Points on a hilly landscape, in no order, each with its height.
From any point a ball rolls to the lowest of the 2 points nearest to it. It stops when none of these is lower. Distance is the straight distance between rows; heights are no part of it.
baluk: -2  -27  -4  -14  38  -37  -16  11  -34  -7  12  -16  -7  56  -68  -15  26  -3  37  -1  -49  5  57  21  -6  -21  -46  19  -63  -41  42  10  2  34  0  12  4  -23  55  21  -34  -25  -11  24  -20  35  5  41  -30  68  -8  19  (h 122)
Mileb: 0  -55  -22  -14  27  -27  8  -5  -50  -1  -26  -7  3  53  -74  -55  41  -41  53  -45  -44  -2  -4  12  -3  -30  -72  0  -56  -14  41  20  -8  42  16  32  -31  -17  60  5  28  -21  -9  25  -9  37  0  23  -33  46  -5  39  (h 87)
bokal: 15  -35  -16  -20  -13  -57  20  -4  2  -35  1  -6  -2  -30  8  4  6  -3  11  2  42  30  -3  11  4  -32  -15  -37  73  61  2  -29  36  -6  -37  3  -1  -1  -10  -33  36  -28  -10  0  17  9  -32  36  38  -13  -19  -35  (h 308)
leg: -9  -31  -23  13  -40  -34  -8  34  71  18  3  -25  -90  34  -33  3  -10  -7  5  -31  -21  2  -15  -40  36  -47  -3  12  -37  -60  28  7  -28  -24  41  -9  5  -46  60  -2  -4  -42  -21  -7  30  38  7  3  -28  -9  1  -3  (h 287)
Kol: -34  60  18  -21  7  2  -1  -8  -15  5  11  6  10  6  19  55  -6  0  -2  -20  8  3  14  40  8  25  31  44  -24  24  17  -30  -16  23  -31  38  -9  11  3  8  -52  -31  24  -66  1  -14  0  -8  24  39  -2  30  (h 170)
geta: -8  23  -3  24  24  -18  -36  -45  8  16  35  -4  -26  34  2  -3  -14  -6  8  36  -35  -8  14  8  -29  -10  36  35  -13  -50  2  5  -29  25  45  11  16  -12  38  7  -70  -29  9  2  -35  15  32  37  17  33  -23  25  (h 242)
boso: -15  16  52  13  -5  9  -15  -14  -31  -1  6  2  50  -13  3  0  -39  41  17  -12  31  34  24  14  14  2  -28  -18  -25  49  -11  13  8  -19  16  -35  16  42  -29  -11  30  21  -8  -10  -27  -69  -25  10  -46  -4  -16  -4  (h 149)
biru: -27  15  14  43  21  45  -26  -24  -33  12  -18  45  33  -42  -11  -48  -52  -58  5  9  -42  -20  -23  -55  -1  43  -38  9  11  18  -33  38  30  12  44  -17  -41  28  -5  -15  31  22  -41  9  19  -23  18  -15  -35  30  18  -16  (h 619)
vide: 6  -14  12  -16  -14  41  -26  -2  -18  -3  19  -46  8  33  -30  18  -6  -30  -20  -18  8  3  -6  -11  -27  -23  -19  -18  -43  -19  -21  -4  21  -4  33  -20  -12  -30  16  4  -4  23  13  -30  9  10  13  4  -61  13  30  -8  (h 213)
noti: 15  86  -22  68  22  21  -24  -32  19  21  -31  -5  0  -21  -17  8  8  -47  -26  51  -51  -34  -17  2  -21  -1  20  39  0  38  14  26  -12  3  6  13  -3  -52  37  12  24  11  50  2  -49  41  -11  -15  59  -28  46  0  (h 641)
tun: 13  9  -15  -32  17  -26  57  14  24  -1  -31  1  30  -35  18  -8  57  40  8  15  19  12  -25  8  14  24  54  -30  65  -12  25  -3  33  8  -66  0  24  -3  -53  -4  51  33  68  -15  -1  -12  -42  3  64  -43  -13  -9  (h 154)
Nasan: -19  11  -22  -21  9  -9  14  -8  30  21  -2  -17  -15  -14  -24  10  -11  48  -15  -1  1  7  12  12  58  27  12  13  39  38  -1  -12  -7  -50  -14  15  15  -4  -74  28  16  -5  -56  18  -9  18  38  14  8  30  -50  -47  (h 221)
mulup: -15  39  47  46  53  32  4  -29  -64  0  -58  49  40  -28  -34  -65  -14  -12  10  12  -9  -23  5  4  -6  -31  -15  17  31  21  -14  -6  3  -41  23  -6  -43  -22  -10  27  10  25  -21  44  -2  -16  -2  8  29  -8  -23  27  (h 473)
gos: 46  30  32  26  29  -18  39  -28  -24  -36  -33  26  -29  -3  -5  -28  39  7  74  -7  -6  -27  11  -13  -3  -19  12  0  62  -31  43  -12  24  12  -2  0  -50  24  15  0  -22  10  14  28  -16  14  14  2  6  -15  16  52  (h 506)
Rupi: -18  -4  12  29  -25  27  -47  -7  3  14  -20  56  0  -29  34  -7  -1  24  12  4  52  -6  -32  -12  -15  68  8  -3  1  -23  -33  3  -17  13  23  5  -41  54  -5  -22  34  26  -20  15  13  -49  4  -31  5  -56  33  -4  (h 587)
Dorif: -14  -13  -22  9  23  11  -49  -23  1  -12  19  -11  -25  -7  -2  22  -52  -17  -12  11  -14  31  45  -29  22  -22  -42  2  -11  25  15  -27  -13  6  -25  -13  14  11  -20  4  -19  -17  -63  19  4  19  20  43  -8  33  -4  -31  (h 238)
Zedi: -19  -7  -44  16  -13  14  -53  13  49  29  7  -57  -4  37  -18  2  -23  -2  -35  36  -36  20  19  -29  -4  -13  -33  -26  -18  -8  7  32  -19  -17  41  -14  25  -21  17  16  25  -23  -29  -14  1  23  8  20  -28  -18  25  -47  (h 167)
Los: -2  59  -46  -6  -24  8  46  19  66  36  3  -48  -46  3  -11  1  2  36  -5  11  -39  -16  -16  -9  25  15  52  -6  -2  -13  -4  29  -12  -4  -3  8  43  -21  -37  36  13  -13  57  0  -17  36  18  -14  27  -29  -5  -48  (h 86)
rup: 24  -68  -21  -16  8  35  -5  6  -52  -18  8  -32  32  49  -53  -17  18  -47  18  -50  -16  29  -8  2  8  -30  -73  -46  -78  4  -4  -13  28  5  -6  -20  11  30  0  6  32  12  -20  35  -4  20  22  -13  -82  34  15  8  (h 38)
sodo: 5  -23  -16  -12  -2  -19  15  3  19  -27  4  -11  9  -2  26  2  42  19  -6  2  24  14  20  10  4  -33  8  -7  56  14  30  -8  -2  -20  -27  -1  11  -3  -35  -7  -10  -14  -18  0  2  -8  -3  9  12  7  -34  -16  (h 286)
Ruv: 49  -42  -22  -14  -34  -32  -2  3  25  -11  6  53  -5  -89  47  -41  16  40  41  24  54  14  -44  4  -6  6  17  -43  67  27  -23  -36  32  -16  -35  19  0  31  -25  -21  71  8  9  53  28  -7  -14  -5  41  -67  4  -3  (h 357)
loz: -27  -17  -14  -7  -14  16  -26  6  15  32  74  35  -2  38  23  8  -40  -21  8  -16  -29  1  8  -15  -3  35  -19  22  -36  -14  -35  14  -54  -11  17  -1  22  10  16  1  -70  -42  -41  -42  26  -43  31  -16  -33  49  -13  27  (h 77)
Zeg: 25  -29  24  0  -24  -38  -9  10  -15  -22  -29  15  -28  -47  18  -22  9  21  2  17  49  2  -37  13  -13  -15  -12  -37  64  41  -25  -5  59  -7  3  -1  -6  14  -5  -46  52  11  -12  10  14  9  -24  11  27  -76  20  7  (h 333)
mogud: -17  -18  -43  -39  -10  -15  -11  -8  3  -34  62  -2  1  1  58  51  -20  -8  -29  -23  13  45  62  -10  -8  -27  -14  9  -4  27  40  -28  -26  17  -55  -25  37  5  23  7  -46  -35  10  -3  14  10  13  -7  8  5  4  -46  (h 146)
veneb: -22  20  50  61  15  51  -19  -20  -38  33  -20  52  21  -38  -5  -26  -84  -76  4  29  -47  13  8  -23  4  37  -25  41  -39  1  -58  27  40  -1  17  -22  -17  51  -5  -12  -10  21  -31  -22  -1  -64  23  5  -16  24  -8  14  (h 611)
von: 16  -34  -17  10  -15  43  -9  34  -9  11  -16  -8  -3  45  -51  -5  -39  -71  -34  -17  -22  8  -9  -15  -28  -38  -62  -24  -96  -18  -16  -7  19  14  26  -19  -12  -51  47  15  32  -3  19  -20  19  41  -13  1  -61  23  57  14  (h 237)
lef: 8  -33  -13  -14  -19  -13  12  -19  -25  -18  -4  -36  38  36  0  -37  65  14  -4  8  20  0  -40  -10  -39  -15  29  -41  55  -32  -11  48  18  25  58  22  10  -11  -4  4  24  27  14  -2  5  -24  -12  -21  -24  -21  9  19  (h 202)
mifel: 23  13  30  41  21  37  18  -29  -15  -5  -49  44  -4  -43  -11  -82  -32  4  38  -12  15  -15  -6  -5  23  -33  -15  -14  29  33  -8  -31  19  -34  0  -33  -47  7  -38  3  29  37  -36  86  27  -18  3  -4  13  -48  -26  34  (h 483)
vefam: -14  -24  -10  -28  -36  -9  0  22  60  13  41  5  -2  27  35  41  -10  22  -39  -18  4  -7  13  6  10  13  -1  19  -21  16  5  16  -66  -49  -8  -3  41  1  -17  9  -45  -23  -3  -26  22  -9  13  -38  -34  10  -18  -26  (h 55)
fori: -8  24  29  -26  7  -18  -6  -24  -33  -29  -4  -12  5  5  18  38  29  -2  3  -13  28  -7  -11  -6  -18  -2  40  15  24  -29  2  -11  26  51  -6  13  -28  10  31  -15  -28  31  47  -29  -6  -3  -21  9  19  -7  20  -10  (h 410)
guron: 11  -62  -8  -19  24  -74  7  1  -27  -21  -13  -17  44  45  -18  -35  57  -28  27  -34  -19  -6  -1  6  -28  -13  -55  -7  -2  1  40  12  -1  36  9  31  -38  12  66  -12  -5  -20  5  -12  6  25  -12  38  -7  28  19  23  (h 125)
fumi: -22  59  -43  3  7  -14  43  -11  12  31  -5  15  -62  25  -57  -9  12  26  45  -33  -52  -25  -6  -22  47  43  14  31  36  -25  0  8  20  4  17  40  -26  -5  -6  48  12  -19  6  10  -10  44  30  9  9  18  11  -18  (h 275)
bir: -9  53  -10  -3  5  -5  78  52  71  21  -20  -47  -35  23  -14  1  44  27  -18  -2  -22  -26  2  15  52  29  67  15  20  -2  35  32  6  5  -11  -22  43  -32  -47  -9  25  11  66  -16  -19  52  -13  -23  20  -9  -16  -27  (h 46)
vot: -12  37  37  13  13  5  2  -20  -44  4  -7  19  86  -10  -9  -16  -10  37  -6  7  21  30  2  -10  -10  31  -17  -43  8  37  -5  25  51  -2  31  -53  52  9  -37  -3  81  69  38  -13  -48  -71  -14  -19  -53  -9  -23  -1  (h 176)
nekeb: 20  -28  -45  3  -22  14  6  -14  41  31  13  38  17  -38  38  -17  6  42  -8  17  29  -23  -32  -22  20  63  62  -13  -21  -17  -45  11  -44  -14  -37  29  -36  34  -56  40  42  17  33  39  -3  -14  7  -16  66  -57  12  -35  (h 570)
rele: 25  -48  19  1  13  2  -1  5  -55  -45  51  1  32  16  -7  1  27  14  12  4  6  21  30  10  -9  -53  -29  -36  -3  -7  -8  -6  23  -28  1  -19  32  5  -12  6  -47  -18  -29  28  -36  -16  38  11  -42  51  -46  41  (h 108)
vavag: 2  16  -1  -10  -4  13  -20  9  51  18  29  -34  24  22  33  26  -9  25  -33  32  6  7  -1  35  2  -5  -4  -1  -17  21  17  30  -27  -32  18  -20  40  3  -42  -5  -18  2  -1  -13  -2  -28  12  -15  -32  -10  -31  0  (h 89)
bem: -42  -30  -20  -29  -40  -16  -32  25  -6  -54  9  52  46  -63  47  60  17  33  14  31  32  46  4  22  -16  12  4  -30  29  42  -14  -7  -16  19  -42  36  17  -2  21  -29  21  22  14  3  5  -32  -46  -11  64  -27  9  -34  (h 239)
fuso: 18  51  42  26  25  1  17  -9  -34  -14  -11  -45  -12  13  -8  31  12  -18  -25  31  14  -30  6  32  -10  -50  33  25  21  27  5  -16  47  -11  0  -27  10  -53  8  -13  2  9  37  -41  -57  30  -22  32  44  -16  -3  2  (h 439)
ranit: -30  40  22  -19  32  10  -17  2  -61  -7  26  -10  10  9  -2  30  -11  -23  8  -15  -42  12  8  48  -22  40  -2  37  -74  22  23  -30  12  57  -18  31  -11  9  19  -11  -55  -32  24  -34  -19  -18  22  4  -7  93  3  46  (h 195)
Tiso: 2  -14  31  -10  -15  10  -10  34  32  2  25  -14  35  20  20  26  -26  20  -23  -28  34  30  29  16  23  3  -48  -8  -49  36  27  22  -13  -21  -6  -43  24  31  -34  4  10  13  -23  -26  3  -31  -32  -5  -67  2  -14  -17  (h 123)
fafe: 30  7  23  44  18  16  28  -29  -27  -13  -43  37  -42  -31  -2  -74  6  2  35  -16  8  -25  -9  -5  5  -49  -8  -3  33  -20  19  -13  22  -19  30  -4  -34  18  1  15  -20  14  -38  73  -2  6  20  -22  -5  -16  -27  85  (h 494)
fese: -16  33  60  33  -17  29  -27  9  -49  24  -22  61  -26  -36  42  -12  -32  10  6  -16  46  -10  -29  -4  24  50  13  -5  -8  -18  -70  -27  -3  -28  16  1  -51  40  15  -15  -6  30  -33  -1  27  -57  -14  2  8  -19  20  21  (h 596)
pugi: 20  -29  12  -20  0  -57  26  6  -23  -14  -22  -48  35  48  -18  -22  76  -12  9  -16  16  -13  -25  -1  -39  -24  6  -15  31  -26  18  34  26  28  44  20  -20  0  59  -11  -1  -1  35  -36  5  11  -13  1  -4  -8  17  24  (h 165)
fik: 47  -32  -22  2  -26  -3  -24  -7  7  -10  26  27  23  -35  59  3  46  27  15  39  19  2  -30  1  -22  12  34  -24  62  -22  -36  -19  -8  12  -5  23  -1  29  -26  3  30  15  -1  37  28  -34  -3  -16  56  -62  3  -18  (h 376)
zute: -2  -5  16  -19  -19  7  13  -12  -5  28  27  16  -12  16  -28  -26  -19  -14  42  -49  -8  -21  -19  -8  5  63  -35  6  1  -31  -49  2  4  -24  67  16  -21  22  3  -15  4  -2  -64  -6  39  -40  31  -25  -60  35  -2  39  (h 75)
Tup: 7  -17  16  10  11  0  -30  -21  -11  -10  -24  -28  -51  -1  -41  -9  -60  -55  -43  -2  -2  -22  -3  -39  -12  -32  -51  12  -23  -4  -2  -42  30  23  22  -13  -32  -32  19  -17  4  13  -34  7  4  51  0  29  -33  36  51  -26  (h 188)
kataf: 40  17  23  7  -5  -19  17  11  -12  -32  -6  -31  6  8  12  38  37  -6  -2  29  24  6  4  15  -33  -35  43  -1  39  -16  5  -9  56  23  -7  -9  -11  -5  14  -21  -8  14  43  -34  -17  13  -28  25  49  -60  4  -1  (h 426)
gisik: -21  -25  -9  21  -27  -46  5  10  68  38  13  19  -67  40  -10  24  -10  2  13  -34  -25  -9  13  -34  24  -40  -3  37  -38  -49  19  -4  -67  -19  19  32  18  -22  57  25  -51  -36  -20  -10  9  39  -11  3  -3  16  -24  19  (h 307)
puvu: 14  -20  -10  -17  -28  -36  12  -2  2  -38  32  51  30  -27  64  35  25  22  19  10  38  25  16  11  -21  -26  9  -22  54  24  16  -30  -22  10  -61  0  27  7  14  -4  -14  -12  41  -11  6  -37  -29  -14  44  -5  -40  -20  (h 264)
torek: 21  -77  -19  -9  34  -1  -3  -20  -57  -21  -24  -12  16  21  -70  -79  19  -33  18  -41  -23  -12  -10  2  -6  -34  -78  -28  -37  7  4  -5  18  11  21  11  -31  15  34  -5  18  -3  -55  58  5  28  22  -4  -66  42  9  36  (h 45)
mogu: -28  32  -62  -9  -22  8  -4  16  61  16  10  -69  -50  22  -5  14  -3  5  -27  17  -33  25  5  -27  15  -6  21  -8  1  -22  14  8  -9  0  26  -12  44  -33  -3  15  0  -25  9  -15  3  36  31  -2  -4  -11  -4  -44  (h 127)
Lil: 41  -13  -26  2  -48  13  37  34  61  48  -29  4  -34  -6  25  -31  40  41  -37  7  28  -50  -40  -22  -14  15  63  -5  14  -25  -3  31  -13  8  -20  33  -22  2  -29  23  50  0  32  43  -4  38  -31  -24  43  -108  10  -14  (h 551)
doz: 9  3  -46  0  -46  11  16  -1  49  50  13  11  -39  6  30  -18  20  53  -12  -30  -4  -39  -60  -19  18  35  53  -6  18  -30  -37  24  -28  -2  -2  46  -35  29  -32  46  20  -3  42  35  14  20  -13  -10  33  -60  12  -21  (h 561)
Kal: 12  4  4  -25  33  14  2  -5  -25  -5  -39  26  82  -44  -1  3  9  43  -4  60  26  28  -27  6  -19  19  1  -61  44  11  -10  24  35  4  -1  -46  64  -18  -45  -23  89  65  36  0  -13  -61  -46  -17  -8  -47  3  -5  (h 201)
gukon: 41  -82  -5  -22  -10  8  4  21  -24  -46  44  -49  31  45  -45  -10  38  -13  2  -21  2  25  31  -1  -1  -57  -39  -44  -33  -27  0  2  32  -27  10  -24  43  0  6  12  0  -10  -22  19  -16  28  33  4  -75  29  -9  4  (h 74)
Bib: -10  37  -26  -10  23  -33  37  -23  8  21  3  -3  -21  -2  -51  7  18  33  14  5  -7  -21  18  21  48  12  30  31  47  22  10  -16  19  -19  -16  35  -12  5  -41  35  15  0  -21  11  -29  50  26  32  53  33  -21  -23  (h 246)
fuz: 6  -34  -32  6  -10  -9  -26  22  20  -7  -3  -37  -48  49  -56  -20  0  -34  -12  -16  -17  9  0  -29  2  -49  -36  -9  -49  -45  12  13  -3  8  34  -14  -15  -54  79  -7  14  -30  5  -14  20  56  -4  33  -29  -1  33  -14  (h 263)
Pur: -5  31  -21  -47  8  -14  63  50  52  -16  -27  -45  -9  22  20  32  26  28  -17  -11  16  7  27  22  10  19  67  -5  15  -10  48  25  14  39  -33  -25  41  6  -29  -14  -14  17  69  -39  9  5  -21  -40  30  -37  -16  -15  (h 85)
fovo: 4  38  19  -3  -19  49  10  21  27  -2  -3  -35  -44  15  -13  37  -37  14  -31  -12  7  1  6  15  22  -9  -7  24  -16  14  13  -10  8  -28  1  -27  29  -34  -52  -2  -29  -5  -19  -35  16  -5  2  -11  -33  14  -4  12  (h 126)
mifen: 14  -10  13  -20  3  -7  -1  -13  -23  -20  14  -58  -7  44  -40  -10  15  -19  -24  5  8  -12  2  -21  -17  -44  9  -8  10  -43  -10  6  54  -8  39  -11  7  -38  24  -13  -23  -1  -1  -1  -18  35  12  24  -27  7  -4  -6  (h 187)
tokug: -4  -52  -26  -56  -11  -14  0  19  -11  -47  43  -25  32  30  33  26  33  -10  -20  -52  22  30  48  6  -11  -32  -33  -2  -23  23  40  -1  -26  0  -41  -13  22  -4  27  7  -25  -29  -5  -19  23  11  -1  -13  -24  35  -4  -16  (h 120)
suv: -7  -7  -1  -40  -36  17  -6  10  18  13  53  -13  6  25  -4  13  -14  -6  21  -49  0  5  -24  -4  -14  49  -7  4  -33  -44  -61  -16  -18  -15  39  7  -6  8  23  -13  -23  -4  -11  -48  42  -48  19  -29  -60  32  14  19  (h 35)
minod: 24  44  -27  57  34  -12  -23  -24  48  -13  3  -14  12  -65  -5  25  6  -23  -3  78  -48  -14  -16  16  -8  6  18  11  9  27  27  17  -21  43  -29  18  5  6  29  -5  18  10  49  20  -42  13  13  1  95  -32  44  -10  (h 649)
kup: -20  -52  -13  -41  -6  -5  -12  13  13  16  50  -16  38  53  34  38  5  -20  -47  -36  11  0  19  12  -22  -11  -31  17  -47  11  5  -1  -60  -17  -17  22  11  -10  40  18  -38  -25  -12  -45  29  10  -16  9  -15  29  9  -18  (h 92)
Fom: -32  16  -76  -15  9  -16  10  -1  51  1  18  -2  -37  14  31  39  -19  0  -15  -5  -20  33  54  -8  25  -1  -7  0  -44  31  58  -13  -60  9  -44  -9  42  8  7  34  -46  -54  -3  3  1  26  28  -10  9  41  -7  -25  (h 177)
birop: -3  -55  48  4  -13  1  -2  -1  -97  -38  18  41  46  -18  15  -19  4  13  37  -12  14  24  22  9  0  -35  -10  -30  4  4  -33  -37  19  1  -6  5  -2  13  3  -4  -39  -13  -30  23  -19  -38  -12  -6  -10  53  -36  43  (h 138)
zifig: -29  30  -48  3  -38  2  33  41  80  15  -9  -23  -51  -10  20  10  -6  27  5  3  -53  23  27  6  42  1  4  -13  -63  11  51  25  -55  -8  -29  -14  59  -10  -21  20  -37  -44  11  30  -7  28  35  -54  -2  11  -28  -12  (h 203)
sivu: 2  6  -16  41  11  24  -46  -13  41  5  -3  -26  -43  10  -26  7  -53  -29  -30  41  -9  10  20  -33  2  -43  -41  -6  -14  -1  13  -29  8  -7  14  -31  -6  -25  5  4  6  -6  -55  -2  4  40  14  44  -26  2  34  -47  (h 206)
mado: -8  -25  -36  42  28  41  -23  23  50  0  -44  11  8  -35  5  -7  -52  -17  -15  10  -19  46  50  -8  3  -23  -58  -25  -34  47  44  20  -42  -6  -58  1  19  29  -38  24  15  -25  -50  45  19  0  -30  8  0  -37  21  -18  (h 285)
nefep: -42  -22  25  9  -34  -4  -45  5  -41  -51  7  65  21  -51  44  32  -5  18  40  17  24  31  -22  7  15  -4  13  -26  15  4  -53  -13  -12  27  -17  6  -17  12  44  -34  -19  28  -9  8  -5  -47  -30  4  48  -11  9  -8  (h 209)
Zugak: 31  13  51  44  33  -31  31  14  -4  5  -28  -36  -14  15  -19  10  12  -6  -4  15  4  -24  38  32  4  -37  11  25  39  5  32  -11  13  -34  -14  2  -15  -26  7  -6  -9  -20  -20  -11  -42  32  -21  56  44  -7  -20  21  (h 451)
lopu: -21  32  44  36  22  47  -37  -20  -45  1  -26  23  44  -48  -6  5  -38  -30  -3  -4  -4  -9  -25  -7  -15  23  -28  0  -8  44  -24  15  0  6  24  0  -27  7  -12  -7  31  31  -1  -14  6  -23  -7  -5  -21  0  29  -5  (h 627)
gamip: -23  -5  41  -20  34  -16  -34  -15  -32  -5  33  -4  -6  26  -13  24  -22  -16  -6  10  -24  -17  29  27  -38  -6  3  55  -53  -30  5  -16  -5  36  -1  26  -20  -7  41  -4  -68  -34  26  -19  -32  4  20  37  -7  78  3  32  (h 216)
Bep: -19  -50  50  26  -13  -39  -17  -13  -86  -41  18  63  25  -24  46  -8  23  -14  36  17  36  12  -15  -4  8  -6  17  -20  29  -23  -71  -28  21  22  -3  17  -15  11  50  -52  -46  -7  -9  18  -14  -58  -17  9  34  50  -16  26  (h 172)
Pitu: -6  51  15  -43  -20  32  42  37  75  41  3  -11  -14  -31  20  44  -17  34  -30  5  -3  -18  -40  24  16  45  49  20  -22  11  -8  2  -24  -28  -35  17  46  -9  -81  -5  -13  28  31  -22  8  -4  -1  -29  -19  -17  -15  -1  (h 175)
kun: -6  59  47  -45  -20  52  23  40  3  -6  -20  -4  -13  -14  11  42  -16  30  -27  -20  24  -2  -14  27  1  22  22  16  -15  16  2  -10  1  -17  -21  -6  38  -24  -69  -14  -14  33  18  -51  21  -37  -27  -30  -48  13  -14  17  (h 152)
lun: 21  19  -17  -33  -2  -35  42  22  48  2  -8  -15  9  1  29  31  37  31  1  8  29  -10  6  5  20  26  81  -3  11  -1  7  -11  6  29  -81  4  -10  18  -20  9  3  18  78  -17  4  18  -23  -25  71  -59  12  -29  (h 121)
Vav: -41  52  8  0  0  30  -25  -14  -4  13  23  21  11  -23  33  44  -16  -3  -19  21  0  18  -16  50  2  31  48  16  -28  44  4  -11  -43  -8  -37  1  14  7  -18  -14  -35  -32  0  -19  4  -37  22  -12  37  9  -13  41  (h 144)
Bip: 19  -16  5  -3  23  -44  -20  -19  -11  -30  16  -32  -11  48  -63  -17  33  -13  45  21  -38  4  35  -21  -17  -33  -18  12  -8  -75  10  5  27  21  35  -7  12  -15  71  -5  -37  -12  30  22  -25  36  22  32  -41  34  11  9  (h 153)
dut: -35  23  9  14  -3  25  -23  -3  -15  33  37  56  -1  -1  52  22  -46  -24  -8  24  -5  28  17  23  3  51  8  31  -34  28  -22  8  -33  -30  -17  -21  24  44  -10  -27  -62  -37  -49  -34  19  -59  43  -5  5  39  -39  34  (h 115)
Kuve: 2  0  -21  -17  -18  6  -40  -25  -9  -39  14  2  31  -18  51  18  40  6  6  18  27  10  -20  -10  -33  18  57  -10  33  -32  -15  4  1  55  16  25  -12  9  -2  6  -4  26  19  4  0  -27  2  -22  24  -33  20  -27  (h 393)
tum: -21  -26  -33  5  12  5  -20  -15  19  7  -17  10  21  -7  6  -1  -44  -11  -12  -18  -3  27  39  -14  20  7  -41  -9  -4  40  25  11  -57  -7  -24  0  1  37  -44  19  -5  -26  -53  9  35  -5  1  7  -17  18  -10  -25  (h 261)
ledos: 12  2  54  3  24  2  -6  -22  -80  22  -21  -3  -34  -14  -42  -26  -55  -47  -8  -26  -17  -47  -32  -23  -34  10  -52  13  -28  4  -39  -34  45  -4  34  10  -58  -16  27  -2  8  27  -40  17  15  26  14  2  -58  61  19  -1  (h 150)
boden: -14  47  61  56  2  59  -2  -14  -27  27  -14  90  -5  -42  10  -26  -73  -48  23  -1  -1  0  -1  2  4  49  -5  37  -12  -26  -68  -3  2  -32  11  -19  -44  45  -6  0  -23  32  -35  -14  26  -68  -9  6  3  -23  4  25  (h 603)
vob: -5  70  9  39  20  36  -42  -15  -21  -4  -37  8  20  -47  -8  17  -42  -43  -39  15  -39  -36  -31  -6  -15  -14  -13  36  -12  57  6  10  16  9  0  0  -18  -46  9  -3  22  9  13  -14  -26  15  -26  -8  26  21  38  -14  (h 634)
pirif: 6  -30  -36  9  -10  8  -26  -3  46  37  -2  54  44  -50  38  -9  -8  33  21  39  28  15  -9  -17  -17  93  34  0  0  -32  -20  10  -42  6  -9  -4  -30  58  -42  1  63  25  -1  27  0  -46  -3  -39  36  -69  5  -31  (h 578)
Kuvo: -8  -1  49  8  2  13  11  -22  -54  29  0  15  -13  -4  -32  -40  -65  -46  19  -25  -24  -32  -6  -8  -21  58  -62  27  -34  -21  -62  -22  15  -10  50  11  -40  21  23  -4  -2  13  -56  -15  16  -43  18  4  -45  47  7  40  (h 112)
dun: 44  -5  -12  18  -34  -14  52  32  30  13  -29  -17  -50  6  13  -54  47  8  -41  1  32  -54  -32  -6  -6  -1  34  -17  65  -17  7  20  30  9  29  -5  -12  -1  -9  -10  61  12  20  16  11  45  -27  8  37  -85  11  -4  (h 541)
Zifo: -6  1  -36  -48  32  13  10  -1  0  -10  -33  0  48  -59  18  -3  32  38  2  57  16  42  -26  25  -2  8  21  -55  61  16  24  -5  10  10  -51  -24  62  -28  -56  -17  66  27  48  -1  3  -50  -31  -22  20  -42  -14  3  (h 182)
ref: 19  34  -11  11  20  -10  46  -12  -14  22  -50  4  -14  19  -8  -33  37  10  42  -27  -4  -46  -6  -17  23  13  22  19  73  0  29  10  18  11  8  2  -50  5  6  11  30  14  38  8  -14  42  -8  0  36  -29  33  13  (h 518)
fer: 0  1  2  -34  -4  -8  44  11  47  20  29  -9  3  -17  7  33  5  56  -33  1  14  -2  -10  22  55  36  41  26  10  43  -6  -15  -29  -52  -45  8  37  -11  -91  0  -14  19  8  17  -17  16  25  -22  12  20  -53  -44  (h 199)
Rodes: 9  22  65  18  36  17  10  -16  -72  -7  -50  -6  -3  5  -24  -18  7  0  1  5  -1  -20  27  27  0  -51  -15  25  15  -2  15  -4  8  -31  9  7  -46  -32  0  19  -13  -10  -31  5  -30  12  -7  33  8  17  -29  41  (h 463)
Fomo: -10  -46  -10  -40  -17  -39  -17  -10  24  12  72  -13  -19  60  -10  19  0  3  -3  -20  -10  -10  -6  -20  -14  -19  7  53  -34  -61  -7  -1  -51  -14  32  17  20  -35  69  11  -58  -39  -23  -4  16  23  19  6  -18  43  -39  4  (h 326)
sovas: 9  11  -24  13  8  -41  43  22  10  -2  -46  -35  -41  35  -18  -22  35  -18  -18  -14  6  -54  -6  -16  -13  -3  26  -3  67  0  33  21  26  33  33  -17  -34  7  46  -22  37  5  41  -16  16  51  -24  -1  26  -55  48  -5  (h 529)

Where does a ball stop that starts at each point below?
fumi | vefam
fuz | rup
biru | rup
dun | rup
fik | rup

Write out the way that a ball takes from each point below.
noti | vob > lopu > biru > veneb > boden > fese > Rupi > pirif > nekeb > doz > Lil > dun > sovas > ref > gos > fafe > mifel > mulup > Rodes > Zugak > fuso > kataf > fori > Kuve > fik > Ruv > Zeg > bokal > sodo > puvu > bem > nefep > Bep > birop > rele > gukon > rup
gisik | leg > fuz > von > vide > mifen > Bip > baluk > Mileb > torek > rup
minod | vob > lopu > biru > veneb > boden > fese > Rupi > pirif > nekeb > doz > Lil > dun > sovas > ref > gos > fafe > mifel > mulup > Rodes > Zugak > fuso > kataf > fori > Kuve > fik > Ruv > Zeg > bokal > sodo > puvu > bem > nefep > Bep > birop > rele > gukon > rup
